Each row is a point on a tangle of strands that fork, close into loops and nearly touch. The rows are in no order.
Points whose rows are less than 68.3 apart are linked; no others are. Some points are linked to none.
gizu: [ 11  21   4  16  -5  15   9  -2   0 -37 -19  25   0 -10   7  -2  -9   8
  21  41 -28   2 -29   3   3  -2]
Zegu: [ 18   5  20   0   1 -11   6  30 -20  27  44 -11   5   9   2  16  16  -6
   2 -23  -8  -1  52   7   9 -14]
rakom: [ 12  -8   4 -21  14  32 -17 -11  24 -17 -23  -1  17  -3 -15   7  -4  27
  11  14   7 -19 -28  -6  -5  17]
firis: [ 15  13  11 -10 -31   6  10  10  13 -10 -46  -7 -16  14 -13  -3  -7  -4
   3 -20   2  12 -25  -5  40   9]
piril: [  3  24  40 -24 -17  18   2 -12   0  10 -16   8 -11 -33 -15   8   4  17
   8  -3 -24  -8 -41 -11  -3  -9]
fegim: [  7   9  12 -22 -28   1  11   6  24 -13 -67 -17 -12  28  -8  -6 -28  -9
  -8  -9  -5  11 -29   5  34  24]
tuku: [  2  12  20 -25  -5   8 -19   3 -11  16   4   9 -29  17 -13 -14  22  18
   2 -33  -6   4 -10 -19  12  -3]
bibad: [ 14  13   7  24  -9  -7   1  22 -29 -21  -7  12  -3  35   6  -4  -7  -5
  -3 -22  -6  11   9   5  28  -9]
zadu: [ 20   4   4   5  22   6 -25  -7 -27   1  30   7  -1  13   5  12  18 -29
  19 -20 -15  19  -2   9  -2   3]
lil: [-11 -18  -9   2 -16 -19  22  16  11  18   4 -13   1   7   9   9   1  13
 -39 -25  34 -13  51  10   0  19]
fof: [ 11  -5  11  -3  16 -18  17  -4   5  13  16   9  10 -27 -15  -7  43  11
  19  13   6 -14  -6 -11  14 -37]
daken: [ 17  30  -2  -8 -65   4  28  18   5  10 -12 -17 -25 -29   7  -6   9   4
  19  19 -16 -11  22  -1  19  -2]
laf: [ -2   9  -2 -16 -10   9  16  30  26  35  25  -9  -4 -15 -20   2   7   9
  19  15   3 -19  40  -9   4 -17]
poz: [-10  -5 -44  -4  10  22 -39  -2  22  35  23 -24  -8 -13  -4   4   8 -36
  29 -11  16  11  12  -5 -14  20]
letik: [ -1  19 -14   6 -30 -12  10   9  -8 -33 -15   9 -32  22  17 -31 -10  -9
  -7   6   9  23   5   5  11  -6]
dano: [ 11 -15   6  -2  -5 -31  42  -6  23  37   2  11   2  -2 -25  10  -3  -7
 -40 -17  -2  24  -2   2  37 -33]
Depal: [  4 -18  23 -26   0   8   2  -6  13  30  15  -1   9  -4 -24   7  13  25
   2 -13   4 -22  -4 -12  -9  -7]
kego: [  0   0  -8 -35 -23  -3  -7  17   0  25  15 -21 -16 -19   5  15 -20 -42
   2  13 -11  30  27  15  -1  13]
San: [ -5   2   4 -15 -13 -20  28   9  13  38   7  19 -18  -4 -13  -4 -26 -19
 -38  -5 -19  28   1   1  20 -31]
rared: [  2  19  24 -15 -23 -10  20  11  -3  28   8  -6 -11 -52 -17  -9  31  10
  18  -5  -1 -11   6  -1   0 -19]
supe: [ 16  14   8   3 -18  40  -3 -24   4 -21 -14 -11   8 -24  30  12  13  21
  19  15 -16 -16 -25   2 -26  25]
gomar: [ 27   5  28 -42   1   7   7  -7   3 -19  16  12 -10   6  -1  -2  12   1
  -1  27 -27  26  -3   4 -15 -13]
fizam: [-12  -8   0 -35 -18  13 -22  15   3 -21 -28 -28   4  -8   7   0 -29   5
  -5   9  13 -26  14   9 -15  51]
visiv: [-10 -13 -27   1  12   7 -33  -4  11  22   7  -9   1   3  -7   4   4 -12
  11 -21  20  -4  -7 -12  -3  18]
puga: [-14  -5   3 -22   5  10 -21  15   1 -28 -25  -8   1  25   1  -4 -19   6
 -15   1  22 -16   6   3 -14  25]
zati: [  2 -17 -10  -1 -17 -29  10  17 -13   9  -7 -14  -5  14  14  26 -31 -43
 -24   1  -9  37  23  13   7  14]
gora: [  0  -5   6   9  36  -4  -9 -11  -4   8  30   3  10 -26 -12  14  -3 -43
  13   0 -25  20 -18  21 -14 -11]
tulu: [ 16 -26 -17   2  10  -7 -11 -18  -3 -18  21 -20  19   4  15  14  16 -27
   0 -28  20  -2   3  24 -12  29]
Zetus: [-16 -10 -12   3  -9  21  19  -2  29   8  -2  11  -6   1 -11  -5   4  27
  -2  23   5 -19  10 -24 -17 -17]
Goto: [-16 -10  -7 -18 -21  20 -20 -11   2   8  -5 -25 -15  14  19   2  -9  13
  -3   9  12  -5  31 -14 -38  45]
gobe: [ -9   5  -2  62   5 -27  18   9 -17 -11   6  34  -7  24   5 -16 -10 -10
 -14 -12 -14  18  -2  -9  19 -40]
Vodu: [-14   0 -20  26  27 -29  24 -16   4 -34  -7  24   0  13  -7 -36  22  17
  -5  12  25  -1 -37 -15  13 -35]
sokig: [-19   5  -8  13   3  15 -21  -1 -19 -30  -1 -18  11   7  19  -5 -12   1
  -2  -9  11 -23  33  12 -37  49]
miki: [ -6  -3  19  -5  -9 -19  30   5  -4  30  26  -9   0 -53 -25  -4  29  11
  14  15   7 -24   7  -3   4 -29]
sobov: [-18 -21  -9  22  -3 -19  38 -12  24  -3 -15   3   4  10 -10 -14  20  36
 -25   0  22 -28   2 -26   7 -18]
nasi: [-15  23 -14  37  10   6   1   6 -26 -37  13  16 -10  20  17 -17  11  -3
  14  12 -20   9  25   5 -25 -11]
regi: [ -1 -25 -11  23 -13  14  -4 -22   8   3   1 -11  22 -13  11  24  13   2
   7  -5  13 -31  21   3 -26  34]
nosag: [ 15  27  31 -20 -35  22  -3 -11 -28 -30 -36   0 -28  10  22  -4 -23   5
   6  28 -35  34 -23  -8   9  10]
tet: [  0  27  39 -34 -16   8   2  12 -21  21  19  -9 -29 -35 -16 -15  10  14
  12 -15 -11 -10  -3   6 -10  -7]
Vore: [ 20   4  21 -21   2 -33   5  20 -30  15  10  -6  -6   8  -8  -2  15 -10
  -7 -43  15  14   2  16  42 -19]
vig: [  4   0  25  -2 -17  26  -4   0   7  -5 -54  -1   7   7  -9  21 -30  13
  -1   8 -19 -11  -5 -10  13  19]
Tek: [  5  -2 -11  58  -5 -18   4  12 -17 -24 -14  34   3  38  11  -4 -23 -13
  -3 -12 -10  12  12   8  36 -14]
Lop: [ 12 -31  -6  -1  35 -10 -14 -13  -6  12  25 -18  32   4   0  15  17  -9
  -8 -37  32 -13  12  20  -6  26]
fazi: [  7  18  14  -2 -32  20  -3   9  -2   0 -37  -7 -15  -5   2   6 -14  -1
  11   4 -12   3 -12  -9  24  14]
Sarop: [ 27  -2  22   2   4  11  15  -3   5 -38 -14  28  21   4  -3   8  -5   4
   9  34 -29   4 -15  15   3 -14]
muv: [ 17   5  30   6  11 -19  18  -8 -15  -4  11   8   7 -29 -11   0  30   5
   8   0 -15 -10 -23   7  11 -34]
debo: [-17   0   3   4   6   6   9  15   0 -12  -9   0   0  15  -9 -20   9  35
  -5  -7  30 -31  15   0   4  -4]
Fusig: [ -2 -10  -7  -7  16 -28  28  14  10  38  12   7   9 -14 -25  10  -3 -14
 -14 -10  15   3  -5  11  41 -23]
nebe: [-26  -5 -36  24 -20 -20  10  -9  12  12  12   2 -11  -9  10 -13  11  -4
 -19 -11  23   6   2 -15 -10  -4]
rada: [ -1   5 -30   5 -10  41 -33 -14  23  36  24 -36 -13  -8   6  15  12 -30
  30  -5   3  11  23  -5 -25  32]
zonu: [  4 -20 -42  36   1 -10  16   1  21 -28   4  20  18  26  18   2   8   0
 -20  -1  12   2  44  12  15  17]
notuz: [  3   0 -19  52   7 -32  12   7 -28  14  18  25 -12  16   2 -13  -1 -15
   5 -19  -7  26   9  -6  37 -41]
mapak: [-10  -5 -13 -13   1   0  17  34  25  35  28 -11  11 -13 -14  15  -9   0
  14  22   3 -21  48  17  -3  -8]
raf: [-22   5  -3   6   3  10 -23   4 -13 -40 -25  -1  14  14  33 -10 -17   3
  -6   7   2 -13  14   7 -29  39]
Riri: [  3   4 -14  52  19   5 -15  -9  -9   0  -7  26  -4   2   3   2  -7  -9
  24   2 -18  11 -35 -17  32 -21]
lela: [ -8  -2   0 -28 -13  -3  15  27  11  20  -4   2 -12  16 -15  -1 -30 -13
 -26  13  -8  23  24  -2  12 -14]
Mip: [ 35 -28 -10  -8  28   5  -6   2  14   7  29   4  26  14  -5  30   4 -24
  11   0  -2  11   8  11   1  -5]
Naro: [ -4   1 -13   1 -16 -19  -8   2 -20  19   9 -17 -11  -9   8  -4  29   8
  -5 -38  26 -12  22 -12   8  12]
budu: [ -7  15   8  -3 -33 -27   6  17 -26  16  17 -11 -20  -8   2 -12  28   3
  -9 -34  16  -2  24  -6   6  -3]
kasa: [-11   6  23 -37   8  -7   0  14 -16 -13   8  -2  -4   1  -6 -13 -16   0
 -12   6  -6   5  -6  18 -29  -9]
gofil: [-13  16  29   0   7  -1  -7  14 -29 -11   3   5   3 -11   0  -1 -25 -10
   4  11 -26  -6  -7  18 -18   3]
vavo: [  9 -13  47 -27   1  11 -19  -4  -4  21 -25 -12  15   3  -7  32 -18  10
 -19 -21  -3 -26 -18  -1 -14  25]
gazib: [ 13   4  49 -35  17 -11   6   9 -16  12   6  -4   4   2 -30 -11   7  20
 -19 -21   3  -4  -8  12   7 -20]
Bigad: [-15 -19 -41  27   1  -6   5  -8  24 -28  -2  16   9  33   3 -11   7   6
 -16  -5  31  -9  27  -6   7   3]
gebi: [  8 -17   0 -39 -35  -7   7   7  24  17 -12 -29  -2 -21   9  21 -17 -13
 -18   6   7  -2   7   1  -8  21]
rak: [ -2  -5  20  -2 -11  -7   3   9 -26   2  11  -8  -2  20  17   5  -3   4
 -27 -17  -3   5  28   4 -17   5]
nezuf: [ -2  -4  -1 -24  -4  19  -8  17  13 -20  -7   0   4  21 -17 -15   2  25
  -8  -4  25 -19  17  -1  -2   8]
Gepe: [  3 -24  15 -38  -4  11 -15  -4  10  33  -5 -12   8  14 -19  18  -8  25
 -18 -25  18 -27   0 -10 -19  24]
Norep: [  1  25  29 -35 -23  10   3 -16 -21 -43 -28  -3 -23  15  11  -7 -21  20
  -1  42 -21  26 -18  -6 -13   7]
Guf: [  7  -5 -13   2 -11   9   4   4  -1 -36   5   4   6  15  15   2   4  -5
   4  11   6   0  28  11  -9   9]
Ripok: [ 25 -29   4   1   3   4   3 -12  18  14  19   8  17   4  -4  31  10 -15
  -7  -2 -14  15   4  -2  -5 -11]
pefut: [-21 -10  -7  27   1  12 -16 -14   1   4  -3 -20  17 -16  18  15 -14  -5
   5 -10  10 -32  21   8 -37  41]
Moda: [-10 -13  -1  11  22 -19  25   5   8  -7  18   5  22 -12  -5  -2   0  -4
  -6  17  10 -13   4  21  -9 -24]
gaban: [ -3   7  40   3   0 -17  23  -5  -5   0   7  12  15 -41 -14   9   6  -1
  -3   8 -18 -16 -24  13  -8 -22]
div: [ 38 -14  11  -1 -13  11  -1 -39   9   7  -4   0  19 -23  10  28  34   9
  16  -9  -2 -16 -29 -11  -3   9]
varon: [  1 -22 -16   1  10  19  -2  10  33  18  -4  15  17  25 -14  24 -21   2
  -6  16  -8  -3  15 -14  -1  -2]
pipan: [ 17   0  17   8  16  -7  19  35  -9  23  44  -6  23  -2  -9  24  -5 -12
   9  -3 -14 -14  56  22  -2 -12]
Rimi: [-10  39  24 -33 -29  12   0  -9  -5   0  -1 -10 -22 -52  15 -16  -5   4
  10  20 -20   4 -24  10 -15   7]
Dube: [-18   3  44   8  -1 -16  22  10 -20  10  -2   4   6 -26  -7   7 -20   4
 -15   7 -27 -23  -6  18 -15 -11]
kor: [ -4  -6   1  -7  -5  19 -29  -3 -12   4  -5 -30   1 -11  17  21 -20 -26
  17   7 -18   7   8  12 -22  35]
nabeg: [ -3 -12  -9 -22 -17   5   1  10  29  29  -4  -5   1 -29 -15  12 -16 -11
  -1  12   0  -8 -14  -5  -2   8]
Lizok: [-19 -13 -43   8   0  -8 -20 -13   0 -20   1   5 -14  33  24 -16 -10 -24
 -23 -12   6  32   8  -2 -16  15]
lir: [ 19  -5   9  -3  40   9  -8  23  -6 -17  10  10  28  50 -15   6   0  15
  -4   0  11  -9  28  10  18 -22]
pab: [  3  -3 -12  -5   2 -35  -5  12 -14  12  -2  -5  -5  14   5  -9  11 -13
 -17 -43  33  18  -9   6  32  -1]
dotav: [ -3  -9 -30   2   3  -4 -23   0 -11  -3  12   4 -17  53  28   1  -3 -23
 -14 -16  -1  36  27  -4 -18  15]
lin: [-19  37  29 -27 -24  17   3   8 -16  17  -8 -22 -21 -46   2 -13  -4  16
  14  10  -7 -19  -8   7 -18   5]
Sapa: [ -5 -16 -43  26  12  -6   0 -16  19 -33   7  13  15   6   5 -18  17  17
   0   2  31 -25   7 -10  -3   4]
Mus: [ -8  11  13 -11  16   6 -15 -17  -7 -49 -13   6   6  10  10 -19   3  31
 -13   3   8 -18 -41  -9 -36   5]
foga: [  5  -2 -16   8  12 -32  11 -14  -1   6  -7  -3   0   2  -6 -39  43  28
   9 -11  34  -4 -19 -20  28 -23]
Zuduz: [  0  -1  42 -42  10   5 -13   5  -5   2 -25 -10  -4   7 -12  -4 -20   2
 -24 -13  -2  -5 -34   2  -4  17]
big: [  3  -8  11 -29 -23  -3   4  17  12 -14 -23 -33   5 -26   8  10 -10  -6
  -2  10  22 -24  13  19 -13  38]
Dedun: [ 11  15  20 -13  10  21   8   9  -3 -28  19  23  -3  12 -22 -13  21  35
  15  19 -11  -5   6   3 -11 -34]
gari: [ -7  24  -6  26  25  14  -7   8 -17 -25  20  15   8   4   2  -4  16  10
  35  12  -7  -9  16  12 -23 -17]
zel: [-12   4   1  -6  13  10 -24  -6  -3  16  -3   7 -14  11 -10 -19  22  28
   5 -27  14  -8 -13 -31  -5 -10]
roki: [ -3  -5  21  25   9   1  17  -3 -16 -46 -11  19  16  19  16   6  -4  19
 -18  11 -15 -16   6   6 -18  -6]
Lemul: [ 16  17  -9   9 -54  -6  29 -14  18   5 -21  -4 -17 -42  -2 -14  26   3
  11   0   0  -7 -24 -18  31 -14]
vave: [-33  29  13  23  12 -10 -16 -16   7  20 -34  -4 -22 -15   0 -16 -14  15
 -14 -13 -12 -21 -55 -32  23   1]
tigu: [ -4  27   9  29  -9 -13  -1 -17 -14 -19 -18   3  -7  -4  12 -24  21  22
   4 -18  -3 -13 -27 -17  16  -4]
vus: [-21   2 -25 -13   2  26 -22 -21  15 -34  -7   0 -15  14  19 -21 -13  -2
   8  21  -1  12 -15 -17 -39  15]
Kopam: [-15 -12 -23   9  54  -3  -2   7   7   8  25   8  26   1 -19   5   4  -3
   9  16  20 -14  15  16   1 -22]
tos: [  3  -1   2   1  -2  38  -9 -19   0  -8 -11   4   3  -4  18  20  -5  11
  17  29 -19  -1  -9  -7 -31  16]
nirob: [ -3   7  -3 -10   4 -49  16  -1 -12   6   8 -15 -10 -30 -10 -34  22  -7
  -1 -16  26   1 -31   8  23 -17]
Zazu: [-11   3 -14  -5   8   4 -31 -10   5  11  -6   0  -1  -4  -5  -8   8   2
  -1 -23   9   1 -37 -26  -1   6]
rivo: [ 10  -5 -30  20  19 -15 -24 -10  -6 -16  -7  11   5  29   2 -21  20  -6
  17 -25  41  14 -10  -5  50   1]
zov: [ -9  16 -10  21   6   2  -9   5  -3 -12 -22  22  -9   9  -1 -12 -24 -13
   9   4  -6   6 -36  -3  20  -3]
Puze: [ 15 -15  17 -12  26  29 -10   5  19 -20 -33  22  22  24 -19  21 -10  16
   7  14  -8  -8 -24   0  14   2]
Velif: [-22 -30 -12  21  12   2 -10   1   2   8   2 -24  17   9  19  29 -39 -41
  -9   5  -5  13  35  23 -20  31]
nades: [ 20  -8  -9  -9  36   9 -12   6   4  -7  24   5  23   1 -10  11   8 -16
  22  10   8  -4   3  17   6  -7]
Potaf: [ -2  -7 -52  29 -13  -8   1  15  10  -8   9   1  -8  15  25   4 -14 -35
   1   5   3  27  34  11  10  21]
pegel: [  0   1 -22  43  30 -25  -1  -4 -16  20   8  27   3   1 -16   0   2 -22
  21   2  -1  23 -16 -12  40 -35]
Zak: [-15  -5  -6  -6   1  -9  20  21  18  43   0  -6   9 -36 -26  12 -15  -1
   0  10  17 -14  -4   0  23 -16]
Roson: [ -6 -10 -42  -5   0  17 -18  -7  43  11   1   4  -3   4 -14  -8  10   2
  11   5  26  -9  -4 -19   8   8]
goru: [-13   3 -23   5  18 -49   7  -7   1   9   5   1  -8 -10 -12 -40  23   1
   2  -9  39  10 -22  -8  30 -23]
piduv: [  8   0   8  -3  31   7 -30 -12   6  -3 -23   1  23  -7 -17   7  12  23
  17  -4  20 -30 -46  -8  12   7]
kag: [ -2  -9  -1  -4  26  -1  20   4  15   1  -9  23   6  39 -20 -13   0  16
 -25 -10   3   6  -2 -13  19 -35]
Kolef: [ 40 -18  35 -21  -6  19 -10 -21   9  22  -1  -2  13 -13  -7  22  19  27
   8 -14  -9 -17 -17 -13  -4   8]
tisi: [ 14 -22   1  23 -28  10  21 -16   8  17  14  -3  16  -9  12  35  16   9
   5   6  -7 -21  36   0 -28  12]
bir: [  2  -3 -44   8 -20  42 -22 -17  40   2 -22   7  -4   8   9   2   2   7
  20  19  10  -7   9 -26   0  23]
Duvi: [-18  -2  -3   7   7 -10  20  21  -2 -17   2   1  11  -9 -14 -14   3  10
  -4   9  22 -31  15  14   5 -21]
tozu: [ 18  26   9  -8 -21  38   6 -28   0   1   6  -5  -6 -41  23   7  29  31
  22  16 -31  -9 -29   1 -14  -3]
lepes: [  2   8   9  23  -2 -26 -12  11 -32 -35 -21   8  -1  24  18  -1 -20 -12
 -11 -14  -7  10 -13  19   3  11]
sen: [-23   5  12   3  26 -16  13  32 -27  15  16  -1  16 -14 -10   8 -31 -22
  -8 -11   1  -7  20  33  -5 -13]
zeda: [-15 -11  18 -10  41 -13  -4  24 -23  33  10  -9  26 -14 -20  11 -26  -3
 -10 -17  25 -15   7  32   4  -5]
suk: [-17 -35 -29  26   8   2   2 -16  25  -4   5 -11  19   7  18  27 -17 -30
 -13  15  13   5  28   9 -25  38]
bofa: [ 14 -14 -40  24 -11  -6   5  14  15 -38  -4  13  11  44  20   2 -13 -24
  -6  15   5  17  47  13  28  17]
tezok: [  3  -3  -6   3  17   4  11  35  11  30  43  -4  20  -7 -15  21 -13 -21
  12  22  -9  -3  50  25   3 -13]
Zinok: [-12  25  12   7 -21   1 -11   9 -39 -22 -29   6 -36  33  17 -24 -31   3
 -20  -8 -25  23  -1 -10   2   8]
mevo: [ -2 -20   3   4  42 -13 -22   9 -24  28  15 -16  30   1 -10  12   0 -11
  -1 -38  26 -10   9  24   2  10]
Pag: [-11  45  40 -10   5   6  -5 -19  -8   7 -15  11 -23 -29  -8 -19   3  27
   9   1 -17 -11 -60 -11  12 -10]
rir: [-10  10  11  17  -7 -10 -14   1 -36 -26 -22   6 -10  27  31  -8 -31 -10
 -18 -12 -23  19 -13  -7 -10  13]
koza: [-10   1  20   7  30  -3   8  -3   3  13  -8  16   2  24 -33 -16   6  22
 -16 -16  -1   5 -19 -22  24 -41]
Pubi: [  6  35  22 -14 -26  -4  -7  -4 -24 -34 -33   1 -44  26  16 -26 -25  -1
  -1  -4 -21  39 -30   1  11  13]
soluz: [ 17 -23 -11 -18  15  21  -7   2  33 -16  -7  16  19  28 -11  24 -18   1
  -2  25 -11   5  -6  -3  -4   1]
sas: [  2   0 -10  12 -15  22 -25 -26   4  26  13 -36  -7 -20  13  19  -3 -29
  19  -6 -14  15  11  -2 -42  36]
lozi: [-16   9 -19  -6   9  22 -15 -10   4 -38 -11  14   0   8   6 -19   0  27
   2  14   4  -1 -16  -3 -25   2]
Vurum: [ -2 -26   3   4 -13 -19  13  13 -12   7  10  -9  17  14  16  21   0   3
 -33 -21  14 -10  46  17 -17  21]
lef: [ 12   9  27 -12 -21 -17   2  22 -33  24  26 -14 -15   6   7   4   9   1
 -20 -39  -8   7  43   5   1  -7]
kuz: [ 31 -28 -19 -15  -2  -8   3  -2  13 -25  27 -25  22  22  18  14  18 -12
  -1  -8  23  -1  40  22 -22  38]
gel: [ 19  14   9 -36 -21  -4  -7  12 -19  12   9 -15 -24   2   4   5 -17 -32
  10  13 -26  46  14   8  11  16]
fidob: [  3  15  22 -28  18  10   5   9  -3 -28  13  20  -4  22 -14 -19  -2  12
   1  23 -15  10  -1  10 -14 -24]
Daf: [-20 -20 -20  29  -2   5  -4  -5  17 -13 -12  10  14   9  17  16 -25  -6
 -19  19 -10  -3  12   0 -23  14]
lobas: [ 26  -8 -13  -4  33 -26  -8   8 -15  20  26  -7  21   5  -7   0  30  -4
  19 -25  28  -1  25  14  39  -8]
tigi: [-21   7   4  44   5  -7  11  12 -28 -44  -3  14  13  10  18  -7 -12   1
 -14   9 -18  -9  10  12 -24  -6]
doga: [  8   3  32  -6  18  26 -17   2  10 -15 -55   7  12  22 -14  26 -33   5
   3  13 -18  -2 -30  -8  16  13]
lila: [ -1  -7 -15   9   3  34  -3  10  32  13   2  14  -1   1 -15  10  -7  12
  21  33 -17  -5  13 -22   2 -25]
seku: [  9  28   4 -40 -24  15   4  -3 -11 -27  -6 -12 -28 -32  18 -14  -4  -3
  27  32  -8  17 -22  19 -13   8]
Gorat: [  2   3  26 -36  -1  17  -1 -14  -6 -30 -31   6  -6  19  -1  -2 -18  18
  -9  30 -14   8 -23 -11 -19  10]
vetef: [  2   1  34 -39  21 -16  -7   2  -5   6 -11  -3   3   2 -17 -12 -13  -1
 -33 -32   9   0 -35  14   5 -10]
laza: [ 30  10  42 -47 -14  -3   0  -5 -23 -10  13   1 -21   0   0  -2  -6 -23
   6  18 -35  43   3   6   1 -10]
nopo: [-18  18 -10  19  19 -15 -11   4 -12 -11  -6  13  -3 -10  -1 -21 -27 -28
  12   0   6   2 -33  15  11 -11]
pupu: [ 15  10  -5  10 -31  -8  11 -43   6   8  -9   0  -8 -46   9  -1  37   7
   7  -7  -3  -1 -51 -22  17  -6]
Fir: [  0  11  34 -23  15  13  -1 -12 -10 -34  -7  11   1  -8   5  -5  -5  23
  -7  21 -17 -11 -44   9 -36   6]
foz: [-32   7   2  23   2  -2 -13 -11   7  43 -26   3 -10 -29 -18  -3 -14  20
  -3  -8  -3 -23 -43 -42  21 -12]
Vusa: [ 19  11   9 -24  -2  -9 -12   9 -24  17   7   0 -14  -2 -10  -7  25   0
  13 -32   3   8 -14   0  13  -7]
tasoz: [ 13  31  -8 -17 -29  21   3   1 -18 -40 -17 -17  -8 -24  28  -9  -3   1
  30  47 -18  15  -4  23  -9  18]
kib: [-29  26  -1   0   7   2  -9  -3   7 -21 -25 -13   7 -23   6 -21  -9  22
  -8   1  17 -47 -35  -7 -11   8]
Vumi: [-16   7 -29  10  -4  -4  -5  -7   1  13  27   0 -22 -17   6 -13  20 -19
  13  -6   2  13 -11  -9 -20 -12]
Gaf: [  7   0   9   1  39  19 -10 -14   0  -5  34  -4   6 -12  -1  14 -11 -24
  14  12 -29  20 -10  15 -39   0]
Zisi: [-18 -13 -17  30  -1   4  26 -12  33  10  13  20   8   8 -15  -1  20  34
 -10  13   5 -19  12 -28 -10 -31]
sosin: [-18 -14 -46  32  -8 -13   2  -5  11  10  18  -6 -12   2  26   6 -11 -48
 -10   2 -15  38  19  -1 -15   8]
Nuvop: [ 24  25  -3  22 -54  -4  34   7   3  12 -26 -11 -25 -29   3  -7  18   6
  27  -4  -3  -3  -1   0  42  -5]
pom: [-10  14  11  32  15 -19   0 -21 -12  27 -22   5 -11 -13 -13 -35  32  41
   9  -1  -1 -12 -32 -50  29 -24]
Retag: [-17  42  19  11  14  -3  -9 -11   0  -2 -39   5 -18  -2 -11 -27 -10  19
   0  -8  -6 -23 -65 -27  24  -2]
Zil: [  9  -3  12   7  24  28  -7 -30   0  11  40  -1  -5  -2   5  14   0 -19
  16  23 -41  34   0   1 -51  -4]
givul: [ 21  -5  10  13  23   4 -31 -10  -3 -15 -32   6  25  17 -12  -3  17  24
  21 -18  26 -28 -34 -13  32  15]
Zud: [  2   1  44 -16  30 -14  14  -5 -18  32   1   6   0   1 -36 -10  15  18
 -15 -25  -8   0 -19  -9  25 -32]
gofaf: [-16   5 -29  38   8 -15   5  -8   5 -38 -11  20   4   5   4 -38  24  27
   9  13  29 -24 -16 -12  14  -8]
kepod: [ -2 -17   6  -3 -12 -26   5  12  -6  49   5 -22   3 -12  -5   8  28  22
  -7 -35  34 -19  22 -11  22  12]
Vep: [  2 -21  25   2   5  -8   2  -4  -2  46   0  -8  13  -7 -18   7  19  22
  -8 -26  16 -28   6 -18  18  -8]
Dema: [-11 -14 -10 -19 -33 -26  12  20  -6  25  13 -25 -16   3  18  25 -27 -26
 -26  14  -2  31  43  15  -2  21]
gutur: [  6  11  -2  -9 -43  10  20  23  16  14   6  -7 -19 -17  -4  -1   8  11
  14  20   2 -13  38  -2   7   1]
suzo: [  8  -2  -6 -15  -6  28 -22   1   0  -6  -7  -5   3  -2   9  20 -13 -16
  21  24 -12   8  -4  -4 -11  24]
sepev: [ -4   0 -16   6   0  25  -4 -30   7   5  37 -19 -20   1  12   5   3 -19
  11  29 -32  39  16 -11 -51   8]
mer: [-34   3  -2  19  -1   6 -19   8   2  53 -10   8 -22 -15 -19   3 -24  -4
  -4 -15 -11  -1 -15 -31  13 -14]
gerot: [ -2  -6   3 -13  30 -25  19  16 -13  11  34  -3  13 -18  -6   3 -21 -35
 -20 -10  -4  22   2  40   2 -26]
Tafo: [ -6  -9 -30  17  17 -23 -19   0 -11   1   4   4  -1  21   9 -13   3 -13
  -9 -37  30  17  -3  -1  28   4]
kera: [-18 -26 -17   3  10  -2   0  16  -4  10   7   1  10  20  12  22 -51 -35
 -16  15 -10  38  35  13  -3  12]
Fideb: [ -6  -2 -46  23 -39  19 -23 -18  26   7 -25   3 -14  -4  19  -3  -2  -9
   3   0   8   5  -3 -29   6  21]
Muro: [ 30 -18 -10 -59  10   2  -9  11  33  23  22 -16   5  13 -20  14  -1  -6
  -3 -10  22   6  15  10  14   8]
Renuz: [ 12 -15   2   5  26  -3   8   9   4 -11  11  18  19  34  -8   4   8  26
 -18 -14   9  -7  27   2   7 -27]
kun: [ 31 -19   3  20  -3   6   9 -14  13  10  28  -5  14  13  14  36  11  -7
   8   4 -29   6  40  -8 -12  -1]
Pimap: [-35 -12 -32  20 -23 -23  16   7  13  12   4  -4  -3  -1   9 -11  10  11
 -34 -20  38 -15  28  -1   0  16]
Zila: [  4  11   9  18  24  11   4   5 -22 -38  12  14  12  14  -3 -11  27  21
  24   6   3 -19   7   1  -5 -24]
lek: [ 14   1 -22  -1   6  -8  -9 -11  10 -21 -21  -4   0   9  -9 -25  33   9
  13 -12  35  -3 -19 -12  34  -3]
nunal: [ 25 -13  24   4  10   1  31   2 -10 -44   0  14  25  17   2  21  -5   4
  -7  28 -22   1   7  19 -10 -12]
mazis: [ -4 -14 -31  36   1   8  -7 -32  11  12  25 -12 -13  12  23  13   6 -27
  -4  11 -18  31  15 -15 -42   6]
mal: [-12 -17 -12 -20 -15  -3  28  17  29   4  -7   8  -7   2 -11   5 -28  -8
 -19  42  -8  18  15   5  -1 -13]
kineg: [ 25 -24   0 -14 -15 -20  17   1  -5 -18  23 -20  15  16  22  10  23  -8
 -22 -15  20  -2  49  26 -11  25]
malab: [-24  11 -22  11  15 -16  -1  14  -3   0  18   7  -9 -27  -9 -17 -10 -22
  13   3   6   6 -18  12  -4 -18]
namar: [ -2  24 -14   5 -15  18  10 -11   7 -17   2  21 -17 -29  12 -12   6   0
  25  40 -32  22 -16  -2  -9 -20]
Ligi: [ -1  24  23 -23 -21  43   4 -22  14  18  -3   2  -6 -40   8   3  20  35
  19  18 -20 -16 -35 -13 -17  -9]
bak: [ 30  -3 -11   1 -24   2  -1 -40   8  -5  -6  -4   4 -34  11  12  31   0
   8  -1  -8   0 -34  -6  -3   0]
Pega: [ -1  -8  13  -4  26 -21  13  -8  -8  27  43   8  12 -24 -23   7  -1 -35
  -5  -1 -14  18  -1  23   6 -25]
gami: [-15  -2 -50  15  -8   7 -14 -13  14 -30  -3   6  -9  15  26 -22  -8 -15
  -1   8  10  14   1 -10 -26  18]

How many points has the smallest loop of links through each point below? Write 0 if it is on no loop.
gebi: 0
mapak: 19
Duvi: 15
Renuz: 0

A tip is a point with one link. Name the tips that can be reached along the links from each point below, in the order of the rows.
regi: mal
Pag: nirob, mer, Fideb
nopo: Vodu, lir, dotav
gaban: Daf, tasoz, namar
lila: fegim, sobov, givul

Name the points in between on the shortest way along the links from the first point to the second, in order.
mevo; pupu: Lop tulu kuz kineg Vurum rak lef budu Naro kepod Vep Depal Kolef div bak
Dedun; kera: fidob gomar laza gel kego Dema zati
Ligi; sas: tozu supe tos suzo kor
puga; kun: raf sokig pefut regi tisi
